Each row is a point on a landscape with many valleys, with its height.
A ball rolls from a point to the lowest of its 2 nearest points, and stops where none of them is lower. Distance is the straight distance between rows; heights are no part of it.
Z87 height 667: [ 92 126 122 108 115 122 164 113 104  74 120 153 176 127 109 131 140 146
 135 145 105 140  69 203]
Z55 height 368: [144 140 155 103 158 159 141 136  91 115 129 107 143 137 155 102 142 101
 148 142  94 149 140 111]
Z453 height 515: [111 106 140 134 198  99 119 125 120 177 126  92  92 150 104 176  51 150
 153  73 106 168 147 136]
Z911 height 229: [118 150  94 146 143 154 115 147 132 101 131 178 170 107 159 208 113 141
 104 153 141 132 118  90]
Z812 height 410: [119 152  91 145 106 104 124 123 159 172 145 137 105 120 142  93 116 158
 125  90 149  91 121 131]
Z266 height 288: [102 151 121 165 108 125 148 161 122 109 187 174 138 140  96 115 173 166
 132 150 101  86 101 162]
Z955 height 477: [114 100 113 108 119  99 115  91 176 135  86 122 135 156 145 147  79 122
 110 141 170 160 149  90]
Z196 height 316: [ 83 122 143 154 114  96 146 146 102 118 209 164 139 134 111 105 130 168
 114 152 124 116  81 150]
Z940 height 279: [162 144 132  89  82 144  97  89 124 160  56  89  91 122 146 140 128 112
 185  95 139  86 175 153]
Z237 height 278: [178 124 111 131 132 105  82 137 161 114 169  92  83 125 183 106 159 110
  83  78 116  78 157 157]
Z358 height 442: [128  58 113 116 126 145 140 149 155 103 117 133 110 202  90  55 175  74
  74 145 145 130 127 106]
Z479 height 367: [170 138 140 156  63 132 108 100  99 152 131 154 144  77 130 186 100 155
 152 149 110 110 181  75]
Z342 height 562: [134 154 125 196  93 140 158 137  99 175 137 205 126 111  88 144 174 136
 134 173 159  86 121 102]
Z621 height 426: [ 89 104 104 131 146 121 130  83 134  95 127 139 143 172 166 132 112 138
 126 130  95 123  90 127]
Z327 height 691: [132  88 126  95 104 122  91 110 147 104 110 130 109 174  74 109 150 143
 124 116 138 133 120 193]
Z243 height 525: [143 145 131 110 132 164 124 157 103  83  90 161 195 102  78 168 146 132
 123 161 114 167 123 166]
Z256 height 352: [134 182 142  99 110 118 142 133 128 145  88 115 163  56 178 142 100 143
 179 100 149 149 100 136]
Z593 height 218: [ 99 162 168 124 112 113 199 144  76 102 149 185 165  68 138 131 116 147
 170 141  88 126 108 164]
Z428 height 598: [136  80 122 143  82 122 143 109 134 135 162 139  85 163 150  63 174 109
 127 153 115  77 134 115]
Z364 height 304: [100  85 144 111 166 135 106 119 110  99 133 135 147 156  60 157  98 150
 118 106  78 166 135 149]
Z399 height 295: [ 95 141 141 146 167 116 153  99 114 201 147 117  76 168 148  96 101 128
 145  92 127 112 127  83]
Z760 height 625: [ 99 124  97 146 102 112 141 108 145 133 133 166  86 168  84  84 143 183
 140  93 131  92  74 172]
Z835 height 632: [109 113 106 167 143 157 134 160 110 122 137 203 167 149  73 161 151 125
  86 179 160 138 111  83]
Z397 height 704: [122 102 113 113 144 135  93 123 166 130 116 114  72 176 101  90 143 131
 107  81 136 117 143 151]
Z432 height 649: [107  99 130 136  87 112 135 102 105 104 137 191 160 125 118 189 114 158
 115 168 113 129 128 132]
Z171 height 254: [180 115 141 104  98 145  76  92 136 140 102 113  82 139 156 147 157 113
 145  78 128  71 194 150]
Z715 height 485: [157 143 166  86 137 146 160 125 113  69  90 109 194  72 167 137 127 100
 159 159 114 202 117 111]
Z292 height 660: [143  49 118 150  52  79 133 104 176 118 150 142 116 152 136 114  96 146
 103 141 121 113 151 103]
Z344 height 431: [105 142 131 113  98  97 121 119 139 173 126 109  97 116 109 103 107 178
 149  96 150 111 107 174]
Z491 height 337: [161 173 129 158 123 177 124 151 107 141 135 160 139 108 116 150 155 133
 135 150 110 120 167  85]
Z809 height 373: [ 90 102 124 156 193 139 133 142 111 127 164 107 124 163 130 132 119 135
 124  99  61 130 138 108]
Z880 height 148: [126 126 143 140 104 125 152 129 117  94 176 141 182 121 133 124 143 125
 107 187 125 145  95 114]
Z144 height 343: [124 146 165 125 124 158 198  99  55 129  81 177 152 117  70 148 168 104
 141 170 114 138 137 141]
Z54 height 479: [170 137 141 125  81 145 122 142 144 167  99  97 129  99 116 110 160  96
 133 152 191 139 128  94]
Z12 height 234: [ 51 138 146 122 147 147 177 154  69 100 141 198 161 127 144 159 118 118
 134 171 132 143  74 141]
Z661 height 563: [182 133 116  97 132 144  63 129 175 139  85  69 121 121 130 148 110 115
 101 115 144 155 188  99]
Z454 height 661: [108 104 132 113 123 122 148 122  96  42 155 152 183 125 111 150 126 154
 129 147  52 138 120 177]
Z665 height 242: [114 150 152 141 157 110 150 176  94  88 172 156 169  93 138 128 117 169
 160 132  65 121 134 151]
Z49 height 351: [122 162 117 103 128 139 128 149 147 181 116 113 104 141  92  69 158 129
 125 119 181 119 110 154]
Z265 height 335: [102 171 122 133 152 144 157 116 118 163 138 112  93 159 163  70 143 129
 159 108 122  93 118 104]
Z757 height 188: [153 131 126 164  74 131 130 142 133  63 156 146 182  87 149 153 181 136
 109 205 135 129  80 119]
Z93 height 264: [129 162 153 174 108 102 141 170  97 117 199 147 138  96 131 130 142 184
 140 146  75  87 131 152]
Z971 height 619: [106 125  83 142 146 110 101 100 170 181 112 154  90 131 155 159  63 152
 108  80 161 115 166  67]
Z789 height 249: [117 106 153 108 147  93 115 130 140 119 145  95 168 131 147 160  76 120
 105 157 122 184 141 107]
Z819 height 587: [147 138 115 144 115 159 131 129 135 146 147 133  94 145 128  77 185  96
 117 129 140  86 151 116]
Z416 height 253: [165 112 120 115 122 167  97 103 116  81 116 143 113 153 165 158 166 123
 135 126  59  79 190 130]
Z947 height 739: [115 112 120 158 157 132 124 108 115 118 180 125  68 188 132  98 152 141
 127  99  64  77 149 126]
Z518 height 405: [185 125 171 117 116 162  94 167 105 146 158 125 131 119  78 118 177 100
  98 154 126 140 184 116]
Z745 height 459: [130  53  88 171 195 115 112 121 161 137 178  80  89 160 100 136  97  91
  99 108  88 173 149  96]
Z887 height 266: [177 139 125 126 154 172  89 158 133  85 166 104 138 124 153 124 184  90
  95 130 104 120 148 113]
Z933 height 389: [106 140 135 103 111 138 147  77 112 173  48 137 110 154  79 132 134 125
 167 122 161 138 128 165]
Z559 height 469: [176 101 122  98 136 140  64 158 157  73 151  87 153 120 116 132 147 115
  68 138 119 153 146 156]
Z918 height 300: [178 157 130 105  85 141  96 115 136 150  80  98 120  78 136 150 112 133
 163 106 151 129 150 126]
Z296 height 364: [141 128 101 113  71 102 125 110 153 112  88  92 170  80 147 128 139 121
 135 151 189 135  58 157]
Z92 height 291: [ 78 124 113 125 112 119 131 124 108 144  94 189 117 130 152 170  96 151
 126 148 188 126  80 151]
Z258 height 476: [146 142 139  90 145 141 134 121 114  79  76 136 178 101 160 145 105 127
 170 122  87 158 154 120]
Z402 height 383: [120 153 129 118 100 116 142 139 144 116 139 105 172  84 172 116 144 136
 127 144 166 137  47 140]
Z732 height 731: [ 89 109 123 140 157 141 145 112 116 121 161 137  96 196 110  76 161 145
 136 114 100 105  97 146]
Z989 height 606: [138 106 150 153  79 121 140 120 109 122 184 140  90 145 124  76 172 151
 133 138 100  66 139 164]
Z257 height 571: [119 138 123 153  84 128 134 138 115 196 127 196 131 111  91 137 127 150
 129 131 184 105 112 108]
Z129 height 614: [115  98 121 153 105  93 128 107 129 106 182 139  76 159 119  93 138 184
 132 106  98  90 106 191]
Z421 height 673: [118 126 112  98 100 123 142 109 117  93  76 131 142 122 101 118 169 142
 135 126 121 131  75 237]
Z948 height 282: [115 169 112 139 180 153 133 141 140 148 149 129 132 118 212 143  97  98
 106 117 145 128 126  36]
Z672 height 346: [149 147 107 158  58  97 134 105 102  92  79 103 159  49 147 165 149 119
 160 144 179 122  54 129]
Z15 height 355: [118 182 122 131 143 150 163 135 118 122 140 122 127 137 203  86 155 139
 182 112  94  81 101 116]
Z8 height 429: [140 155 166 128 146 121 129 119 104 188 126 109 107 119 127 135  87 136
 148 111 114 142 172  99]
Z482 height 332: [209 159 148 107 157 168  84 180 113  77  98 137 141  78 140 157 145 135
 154 101  90 139 187 126]
Z138 height 548: [165 110 149 140  65 130 138 120 102 112 115 158 181  85  80 169 152 104
 115 204 153 154 115 116]
Z241 height 579: [131 173  86 105 159 125 112 140 155 111  99  93 137 115 176 129 105 166
 147  56 111 120 106 159]
Z630 height 387: [163 154  99 162  86 121 117 170 171 155 168 133 113  86 127  87 147 131
 102 112 161 100 127 126]
Z614 height 478: [147  85 111 149 196 123 107 148 135 120 170  67 139 125 130 157  90  98
  82 124  97 180 149  85]
Z506 height 391: [151 143 141  76 139 125 105 138 122 129  85 100 135 116 114 139 106 152
 140  90 105 143 164 174]
Z534 height 445: [177 104 137 126 165 127  89 138 127 143 149  84 130 135 111 164  85 109
  94 136  95 178 205  88]
Z404 height 235: [135 150 106 165 102 147 138  87 111 128 100 156 135 124 171 164 148 134
 153 146 122  93 122 100]
Z28 height 406: [114 142 150 112 157 121 126  96 142 185 104  78 113 155 150 141  77 109
 140 124 146 152 176  65]
Z285 height 484: [143 141  82 187 152 105 116 163 152 162 190 138  95 121  91 104 110 125
  80  89 132 118 147 106]
Z675 height 390: [174 121 202 110 101 130 120 125  74 131 146 120 139  97  94 151 127 100
 134 163  71 150 213 120]
Z886 height 325: [120  74 115 114 154 169 106 110 119  61 143 146 115 207 101 122 175 120
 119 135  68 107 152 155]
Z393 height 407: [ 98 142 119 111 181 163 131 115 118 181  88 138 142 169 121 162 108 100
 134 132 163 153 140  69]
Z546 height 333: [173 156 101 178  63 148 109 128  97  89  72 129 142  55 128 178 181 125
 156 144 169 115  94  98]
Z451 height 522: [154 142 100  82 158 162  89 151 183 122  93  82 110 140 137  91 169  65
  81 111 183 131 136 129]
Z163 height 455: [131 114 174 132 113  74 143 105 168 181 127  41  99 147 134 100  88 117
 140 146 175 151 172 131]
Z136 height 463: [170 159 175 134  85 139 127 161 117 195 151 114 136  74  82 105 145 114
 137 154 184 131 139  90]
Z980 height 210: [158 156  79 180  79 133 115 112 145  94 118 146 137  81 175 179 144 157
 139 142 131  87 114 105]
Z607 height 509: [137 135  78 162 196 125 111 171 154 129 190  89 126 110 114 124 114 117
  87  93 119 146 124 124]
Z557 height 558: [109 162  46 162 151 158 142 129 144 127  87 168 125 145 118 134 168 142
 137 120 148  78  95 125]
Z389 height 462: [131 103 162 150 143  57 125 111 150 189 163  94  71 155  99 146  53 143
 128 110 167 171 156 132]
Z203 height 239: [ 68  72 166 123 192 114 129 130  98 112 152 122 132 135  82 155  79 140
 145 103  84 184  95 155]
Z124 height 529: [ 92  92 148 120 184 108  99 131 111 153 136 119 123 144 125 188  48 131
 118 107 116 166 151  96]
Z678 height 751: [140 113 157 152 164 103 137 173  99 121 220 100  98 151  92  91 154 131
 104 121  80 141 124 177]
Z79 height 273: [150 153  95 142 106 151 113 146 142  82 129 140 126 117 152 133 181 145
 139 128  98  66 111 172]
Z859 height 446: [137 167 169 111 101 130 149 120 103 199 115 120 135 103 114 130 115 119
 157 147 158 149 140  96]
Z592 height 411: [167  84 131 147  86 109 126 148 175 154 138 115  81 145 119  75 147  85
  80 126 149 115 179  95]
Z524 height 359: [ 98  87 109 137 180 170 101 126 121  94 142 141 119 178  57 139 145 137
 127 108  71 131 140 143]
Z656 height 545: [166 154  86 118 164 156  79 147 166 147 101  87 102 113 132 115 141  99
  89  92 149 138 169 107]
Z142 height 320: [176 160 125 129  83 159 116 115 112 102  66 120 154  74 140 177 153 117
 161 133 145 152 128 115]
Z44 height 217: [118 148  87 168 136 107 115 161 159  88 188 143 146 104 154 164 111 184
 108 124  96 104 123 129]
Z16 height 643: [127 108 114 149  58  79 138 123 171 167 117 159 109 111 181 134  73 115
 110 130 190 107 129  70]
Z970 height 635: [118 115 123 138  66  84 136  94 159 189  72 140 116 120 144 149  79 120
 148 132 218 110 132 102]
Z811 height 499: [123 116 110  95 154 137  94 152 149  86 136 102 188 131 101 126 135 125
  84 141 128 166 110 133]
Z866 height 224: [ 56 119 169  94 115  91 172 112  98 124 139 164 141 113 107 142  85 139
 128 145 138 156  78 183]
Z545 height 151: [ 47  98 169 105 160 102 151 137 101 120 161 125 147 145 101 123  92 129
 118 121 125 168  73 161]
Z10 height 397: [124 121 112 112 145 159 129 108 126  79 110  99 158 158 163 115 146 111
 121 151  99 141 101 132]
Z497 height 512: [138 124 109  98 127 149 107 124 123 106  59 147 193 117  87 180 126 124
 114 153 157 180 116 135]
Z910 height 542: [103 155 100 170 175 129 110 177 123 150 179 160 129 113  95 168 116 167
 110  92 105 116 137 119]
Z888 height 438: [184 102 142 105 119 143  67 166 153 113 152 126 119 116  92 120 183  96
  65 138 150 130 161 142]
Z369 height 259: [ 99 136 125 117 123 130 107 160 113 129 116 185 147  94 137 194  74 147
 106 140 172 146 113 119]
Z874 height 366: [117 128 139 128  91 135 162  71  91 156  65 155 135 113  85 159 137 116
 151 154 147 127 120 139]
Z964 height 393: [142  98  96 138 132 158 148 123 166 111 132 120 118 174 148  45 172  63
  86 158 148 124 140  69]
Z94 height 274: [113 147 204  67 140 121 160 122 108 153  96  66 146 129 106 119  90 103
 163 136 132 186 166 144]
Z529 height 659: [ 57  87 152 121 160 112 129 142 147 164 138 158  87 167  73 111  87 132
 120 112 189 163  85 110]
Z455 height 428: [126 112 173 148 126  53 155 137 139 191 174  85  88 146 110  89  92 127
 124 145 164 156 136 120]
Z185 height 283: [132  97  98 119 120 149 126  82 109  59 116 142 142 173 153 139 153 137
 130 145  62 100 151 161]
Z388 height 480: [117 108 147 120 122  85 125 116 196 167 111  66  70 164 103  83 103 134
 134 100 188 138 160 152]
Z141 height 758: [138 126 160 130 165 106 135 160  83 134 160  89 112 135 103  94 117 139
 141  95  83 150 130 188]
Z306 height 588: [149 162  72 118 143 156 116 109 158 118  85 114 120 123 182 127 137 138
 141  93 129  97 120 125]
Z407 height 461: [137 132 129  66 189 174 127 146 111  77  57 119 181 115 125 132 128 101
 169 118 101 177 142 136]
Z140 height 433: [ 75 128 124 132 183 175 139 132  82 159  91 191 142 159 100 177 123 111
 122 134 145 137 113  87]
Z929 height 369: [153 156 144 130 147 194 127 156  89 181 133 153 121 134  75 114 179 105
 114 147 130 117 177  93]
Z34 height 162: [182 112 191  99  69  97 102 126 120 127 160  61 104 100 147 102 150  95
 135 133 129 106 148 172]
Z39 height 372: [127 167 143  78 151 126 139 147 127 133  68 101 158  90 133 116  94 138
 176  87 124 157 117 163]
Z448 height 324: [ 86 119 169  80 193 134 138 122 121 156  89  62 121 166 103 129  84  96
 163 113 125 184 156 117]
Z267 height 408: [182 118 176 112 129 137 117 154  93  71 152 133 152  86 125 139 131 123
 149 142  45 146 190 138]
Z828 height 597: [164 149  65 131 121 157 100  93 185 129  84 112  90 132 177 127 138 106
 113  95 133  95 164  85]
Z957 height 418: [177 131 169  99 119 146 119 145 100  62 145 117 146  94 171 118 164 113
 155 125  79 115 144 154]
Z494 height 306: [164 150 140 114 165 185 101 177 107 106 129 125 136 119 108 134 155 120
 125 114  93 118 164 134]
Z746 height 370: [168 137 129 150  49 102 116 155 131 149 182 116 123  65 112  98 152 149
 124 131 157  89 100 155]
Z400 height 403: [143 134 155 165 105  79 142 117 128 192 180 102  83 130 139  89 111 130
 126 140 129 115 161 101]
Z362 height 655: [113 104 152 127 114 104 124 136 100  84 159 158 183 102 107 179  95 161
 106 148  79 151 140 151]
Z259 height 536: [117 133  81 113 148 140 118 120 129  77  93 151 178 134 145 170 118 169
 148 120  87 125 109 168]
Z88 height 371: [146 113 193 111 113 102 148 124  88 132 167 101 136 110  97 115 124 120
 121 158  78 164 170 163]
Z316 height 491: [140 100 150 153 167  78 123 121 124 167 175 110  69 149  92 154  69 152
 131  98  95 163 138 137]
Z502 height 599: [149  85  81 116 136 155 109 126 150 106  67 141 143 170  81 133 154 108
 100 151 148 148 131 123]
Z254 height 386: [ 97 141 139  98 139 147 142 116 123 163  91 120  93 167  80  78 149 140
 154 106 152 130 101 178]
Z949 height 302: [109 141 109 140 138 116 146 151 168 194 138 123 105 131 109  67 126 112
  99 105 177 131 109  92]
Z405 height 186: [ 99 118 162 101 118 101 146  96 128 130 137 105 118 159 125  98 118 141
 139 129 116 139 112 156]
Z884 height 309: [127 170 114 160 142 155 153 133 143 159 152 145 132 106 170 113 152 108
 116 142 159 114 124  31]
Z391 height 116: [137 106 171  96 107  89 114 131 137 115 155  66 113 132 139  87 138 119
 111 134 115 132 131 190]
Z273 height 340: [143  53 151 107  64  95 111  79 158 102 119 108  85 176 129  94 144 111
 133 140 126 116 159 169]
Z576 height 580: [163 111 113 101 119 159  92 117 157 130  90 113 138 139 109 135 137  98
 105 145 145 148 160  97]
Z987 height 222: [141 160 165 100 109 144 135 162 102 103 134 133 152  87 104 105 155 143
 146 122 104 129 116 189]
Z754 height 190: [109 180 149 127 122 112 170 154 102 141 142 141 153  86 137 107 132 160
 163 115 120 113  83 169]
Z765 height 415: [103  76  95 165 178 125 114 116 149 123 165 122  98 165  97 119  98 132
 103  90 107 135 136 105]
Z790 height 336: [103 170 155 105 117 126 153 137  89 133 108 170 150  74 181 165  85 128
 150 138 140 136  97 137]
Z313 height 618: [110  83  87 136 148 150 115 140 148 120 105 192 153 166  58 145 126 134
  94 143 162 156 118 100]
Z844 height 443: [137 128 131  78 222 174 120 172  98  71  92 119 155 103 129  85 146 105
 186 101  92 146 158 145]
Z538 height 555: [151 133 144 169  75 139 142 124  72 141 126 181 156  88  65 168 165 136
 140 181 137 115 129 128]
Z376 height 577: [153 190  97 152 129 182 126 160 140 149 126 133 102 107 130  97 186 111
 125 115 146  82 128 105]
Z168 height 236: [ 97 122 115 169 167 100 148 129 153 199 156 131  67 156 124  90  92 110
 115  82 165 132 133  74]
Z985 height 280: [153  98 105 145  46 103 132  88 130 116 125 131 135 111 145 133 133 134
 147 152 135  93 124 128]
Z631 height 354: [172 138 142 158  47 138 118 154 104 140 172 133 104  88 121 106 191 110
 149 138 146  53 126 142]
Z659 height 348: [122 121 198  99  81  79 167 119 104 124 170  94 161  94 116 111 115 125
 132 172 117 164 116 153]
Z81 height 187: [132 105 159 114 142  71 125 138 133 107 166  57 146 131 144 119  88 137
 101 142 105 173 114 164]
Z187 height 255: [ 90 173 112 145 174 166 136 175 123 126 151 166 139 105 187 175 106 119
 126 137 151 118  96  70]
Z616 height 272: [ 60 128 151 143 141 145 187 121  59 103 145 191 155 156  87 138 144 130
 144 163 102 130 101 134]
Z792 height 513: [ 95  81 127 128 152 127 103 123 120 103 148 170 148 142 136 197  60 140
 108 128 103 144 147  92]
Z692 height 213: [171 124 132 106 159 170  77 121 130 120 108 133  94 150 150 149 166 105
 108  72  91  85 196 135]
Z920 height 252: [ 91 155 137  84 148 120 175  84 113 126  67 128 158 140 151 130 117 112
 157 143 140 152  93 158]
Z314 height 240: [163 143 104 131 135 104  95 127 167 128 146  57  99  98 186  95 118 132
 102  97 123 123 149 138]
Z154 height 384: [165 137 128 141  89 112  74 130 140 147 144 139 156  78 110 185  94 156
 107 136 127 138 166 104]
Z264 height 567: [ 96 150  93 125 194 121 110 167 135 130 123 104 132 123 124 129  95 167
 138  57 104 128 103 167]
Z901 height 313: [ 84 126 163 130 140 155 198 101  70 129 101 173 161 141 107 146 152  90
 121 189 140 161  89 126]
Z478 height 650: [132  65 133 172  44  68 149 141 163 156 123 168 124 140 142 113  95 114
  91 143 167 116 137  68]
Z569 height 310: [131 152 116 171 178 119 141 145 122 115 177  99 103 143 191 100 119 138
 143 105  62  91 139 110]
Z718 height 452: [108 133 120  84 111  96 112 114 169 137 102  79 105 145 124  92 120 155
 141  94 159 130  92 202]
Z128 height 554: [115 173 120 129 175 146 117 156 123 159 115 153 143 111 105 156 108 165
 129  83 121 132 125 137]
Z121 height 289: [105 156 140 122 124 127 193  85  94 124  99 140 155 123 183 110 144 115
 162 156 130 124  71 131]
Z894 height 500: [ 88  99 105  97 144 114 101  97 143 115  92 146 135 145 158 195  65 140
 117 123 142 157 130 107]
Z202 height 345: [ 57 109 174  87 142 124 140  96 123 156 110 121 114 166 161 162  49  94
 134 162 174 172 144  94]
Z727 height 607: [132 140  75 161 136 139 104 102 162 154 121 134 104 140 160 127 108 114
 109  95 138 105 180  57]
Z83 height 475: [ 91 127 121 118 123 116 145  58 135 143  95 136  86 166 138 123 107 163
 173  88 112 100 102 161]
Z705 height 473: [111 122  78 114 102  96 129 105 183 126  87 123 113 154 137 101 129 154
 130 105 169 113  88 157]
Z444 height 402: [ 94 137 142  95 128 107 136 145 137 124 126 130 175 108 172 137 105 114
 110 160 184 162  62 125]
Z549 height 501: [131  80  94 119  87 103 131  94 208 129  75 121  79 192 126  74 126 124
 127  97 155 106 126 149]
Z387 height 303: [ 44 120 163  74 163 123 170 111 108 129  96 118 148 154 160 144  80  84
 140 149 157 174  95 129]
Z649 height 569: [135 194  88 152 148 191 133 158 134 143  95 156 111 130 118 128 201 138
 151 100 134  68 108 147]
Z595 height 350: [ 92 101 168 150  97  81 146 137 117 171 179 174 120 133  94 106 109 160
 118 157 162 139 101 126]
Z795 height 237: [112 145 179  88 106 104 157 106 132 161 110  72 120 128 114  97 118 114
 161 134 144 145 141 172]
Z240 height 307: [129  78 124 128  61 104 140  69 137  97 112 145 125 161 122 102 142 128
 123 163 126 120 128 148]
Z398 height 293: [165 124 105 126  93 127  93 114 151  85 145 112  95 122 173 120 167 138
 114  95 111  59 130 176]
Z626 height 315: [134 153 142 143 102 146 166 114 100 139 132 129 143 118 154  94 168 113
 151 177 134 102  88 117]
Z205 height 497: [160 134  96 114 105 157 122 147 165 140  86 104 128 121 119  82 179  84
 110 131 194 138  96 118]
Z250 height 356: [143 157 158 146 113 144 135 136  94 119 129 170 157  77 143 179 108 151
 158 136  95 124 150  97]
Z843 height 334: [139 153 128 143 141 140 135 132 131 118 168  87  89 135 209  79 160 124
 136 110  89  70 130 145]
Z219 height 681: [126 101 116  81 115 144 123  85 117 100  54 137 123 159  72 139 167 113
 128 132 134 135 117 209]
Z192 height 495: [ 94 150  94 107 165 161 139  92 122 142  71 138  99 181 133 124 126 148
 172  80 112 112 121 147]
Z308 height 250: [150 153 130 111 124 177 120 154 117  76 107 129 160 106 134 129 192 127
 127 141 117 108 107 178]
Z719 height 223: [165 131 105 145 105 167 117 141 147  55 146 126 143 114 160 124 195 107
 102 171 118 117 105 105]
Z858 height 528: [143 164  96 163 211 154 106 203 135 129 161 112 132  89 108 155 120 137
 116  82  94 125 150 122]
Z377 height 627: [121 141 106 134 112 121 129  79 148 195  90 145 102 138 157 147  88 134
 148 114 170 108 143  85]
Z25 height 294: [119  85 176 103 111  88 131  83 135 110 145  89 147 146 134 142  85 116
 112 184 104 178 176 112]
Z147 height 425: [110 128  91 127 119 110 136 129 175 129 100 130 145 122 183 125 122 125
 101 147 193 129  81 104]
Z753 height 718: [101  93  87 155 154 126 128 104 163 118 146 125  59 195 104  59 141 141
 111  66 121  96  95 139]
Z180 height 537: [155 134 141 115 112 163 133 151 103 100 102 148 182 105  72 139 188 109
  96 195 144 162 102 142]
Z873 height 498: [147 140 147  76 118 144 140 115 118  98  52 109 188 100 122 157 133  97
 141 168 149 188 105 137]
Z786 height 641: [ 85  98 108 141 138 104 133 129 157 146 120 177 105 166  73 104 114 166
 119  98 172 124  83 135]
Z820 height 547: [108 170  81 140 164 161 142 133 126  84  76 171 151 144 130 154 162 150
 159 116 107 103  98 165]
Z473 height 453: [172 118  99 168 162  95 111 167 145 181 181 102  98 114  72 143  91 117
  80  98 137 167 161 122]
Z783 height 338: [161 152 124 182  74 156 148 133  94 150 130 133 116 100 132 102 201  94
 151 157 167  77 101  96]
Z287 height 430: [164 148 156  89 179 166 128 171  99  43 119 135 147  85 166  98 172 105
 195 125  78 146 157 135]
Z496 height 745: [147 134 154 162 153 128 139 152  90 143 204 114  73 158 125  95 164 126
 124 120  85  94 158 146]
Z335 height 189: [145 175  99 176  91 124 110 154 153  99 164 159 131  83 149 174 137 173
 130 132  99  71 141 109]
Z297 height 339: [115 132 150 147 184 140 164 139  89 134 162 107 126 149 169 105 118 121
 158 120  65 123 143  92]
Z526 height 375: [165  54 150 138  91  82 114 124 162 126 152 105  69 159  99  78 125 117
 100 127 130 139 162 139]
Z99 height 248: [127 152  76 158 143 151 110 156 160  67 142 157 174 109 154 181 154 153
 122 147  96 112 106 116]
Z70 height 258: [165 120  88 170  54 137 127  85 103 119 106 141 108 113 153 140 168 123
 161 136 125  47 131 120]
Z950 height 319: [ 67 137 129 117 129 120 144 122 102 114 130 173 137 122 186 165  89 157
 143 125 133 119  93 146]
Z204 height 347: [111 139  83 167 155 156 156 132 155 150 141 140 114 158 152  68 153  73
  98 134 152 108 126  37]
Z979 height 414: [155 124 124 112 163 121  92 143 120 114 126  93 145 121 131 154  94 144
 123 105  87 160 168 128]
Z587 height 451: [106 115  98 113 143  98 126 115 196 134 115  86 122 139 186 113  87  95
 104 132 176 146 118  72]
Z178 height 505: [131  84 119 122 117  81 121  87 195 131 106  80  43 192 129  88 100 135
 130  89 142 121 162 130]
Z831 height 196: [178 145 152 126  86 107 109 140 136 161 151  69 101  86 154 100 136 124
 133 112 136 116 140 140]
Z776 height 642: [126  87 100 172  93 117 139 126 119 120 110 203 154 135 104 157 156 138
 103 180 154 116 111 121]
Z686 height 378: [110 142 170 159 108  90 152 144 106 198 198 146 114 109 136  98 116 148
 129 145 146 107 106 111]
Z580 height 198: [102 154 171 124 157 147 171 160  91 100 154 164 189 109 138 139 128 113
 132 167 116 156  93 115]
Z447 height 281: [156 153 126 152 148 100 131 120 125 147 162  73 108 122 195 108 102 130
 132 104  94 129 138  97]
Z433 height 374: [ 84 110 139  93 202 147 122 110 135 171  95  80 130 174 135 143  84  92
 134 117 146 163 140  63]
Z893 height 327: [135 120 184 109  84 100 153  95 116 117 137 100 172  91 159 143  96 110
 134 182 126 159 140 100]
Z414 height 412: [153 128 109 143 148 109  77 169 150 158 166 136 150  88  87 171  87 150
  73 111 141 159 160 108]
Z125 height 454: [ 72 103 121 134 127 108 158  61 132 118 138 183 101 174 142 123 109 164
 139 121 113 104  87 139]
Z146 height 520: [104 114  68 109 161 150 105 147 152  86 116 137 159 145 109 150 138 150
 100 119 129 125  98 147]
Z943 height 674: [ 62 130 165 100 165 117 132 128 129 190 114 135 105 150  79 138  80 144
 145  94 175 159 110 140]

Call two points neighbours if one is among the 2 nearest of the other. Go from one point of each pair to the other, from neighbour to neighbour, staying as low as possible. Name the highest point that can't be avoided.
Z433, Z335 => Z614
Z335, Z491 => Z819
Z692, Z335 => Z124
Z880, Z391 => Z933
Z314, Z754 => Z398
Z314, Z168 => Z15
Z335, Z911 => Z99
Z545, Z692 => Z524

For each start below, name the point where the ball stops.
Z342 => Z391
Z478 => Z491
Z453 => Z754
Z760 => Z491
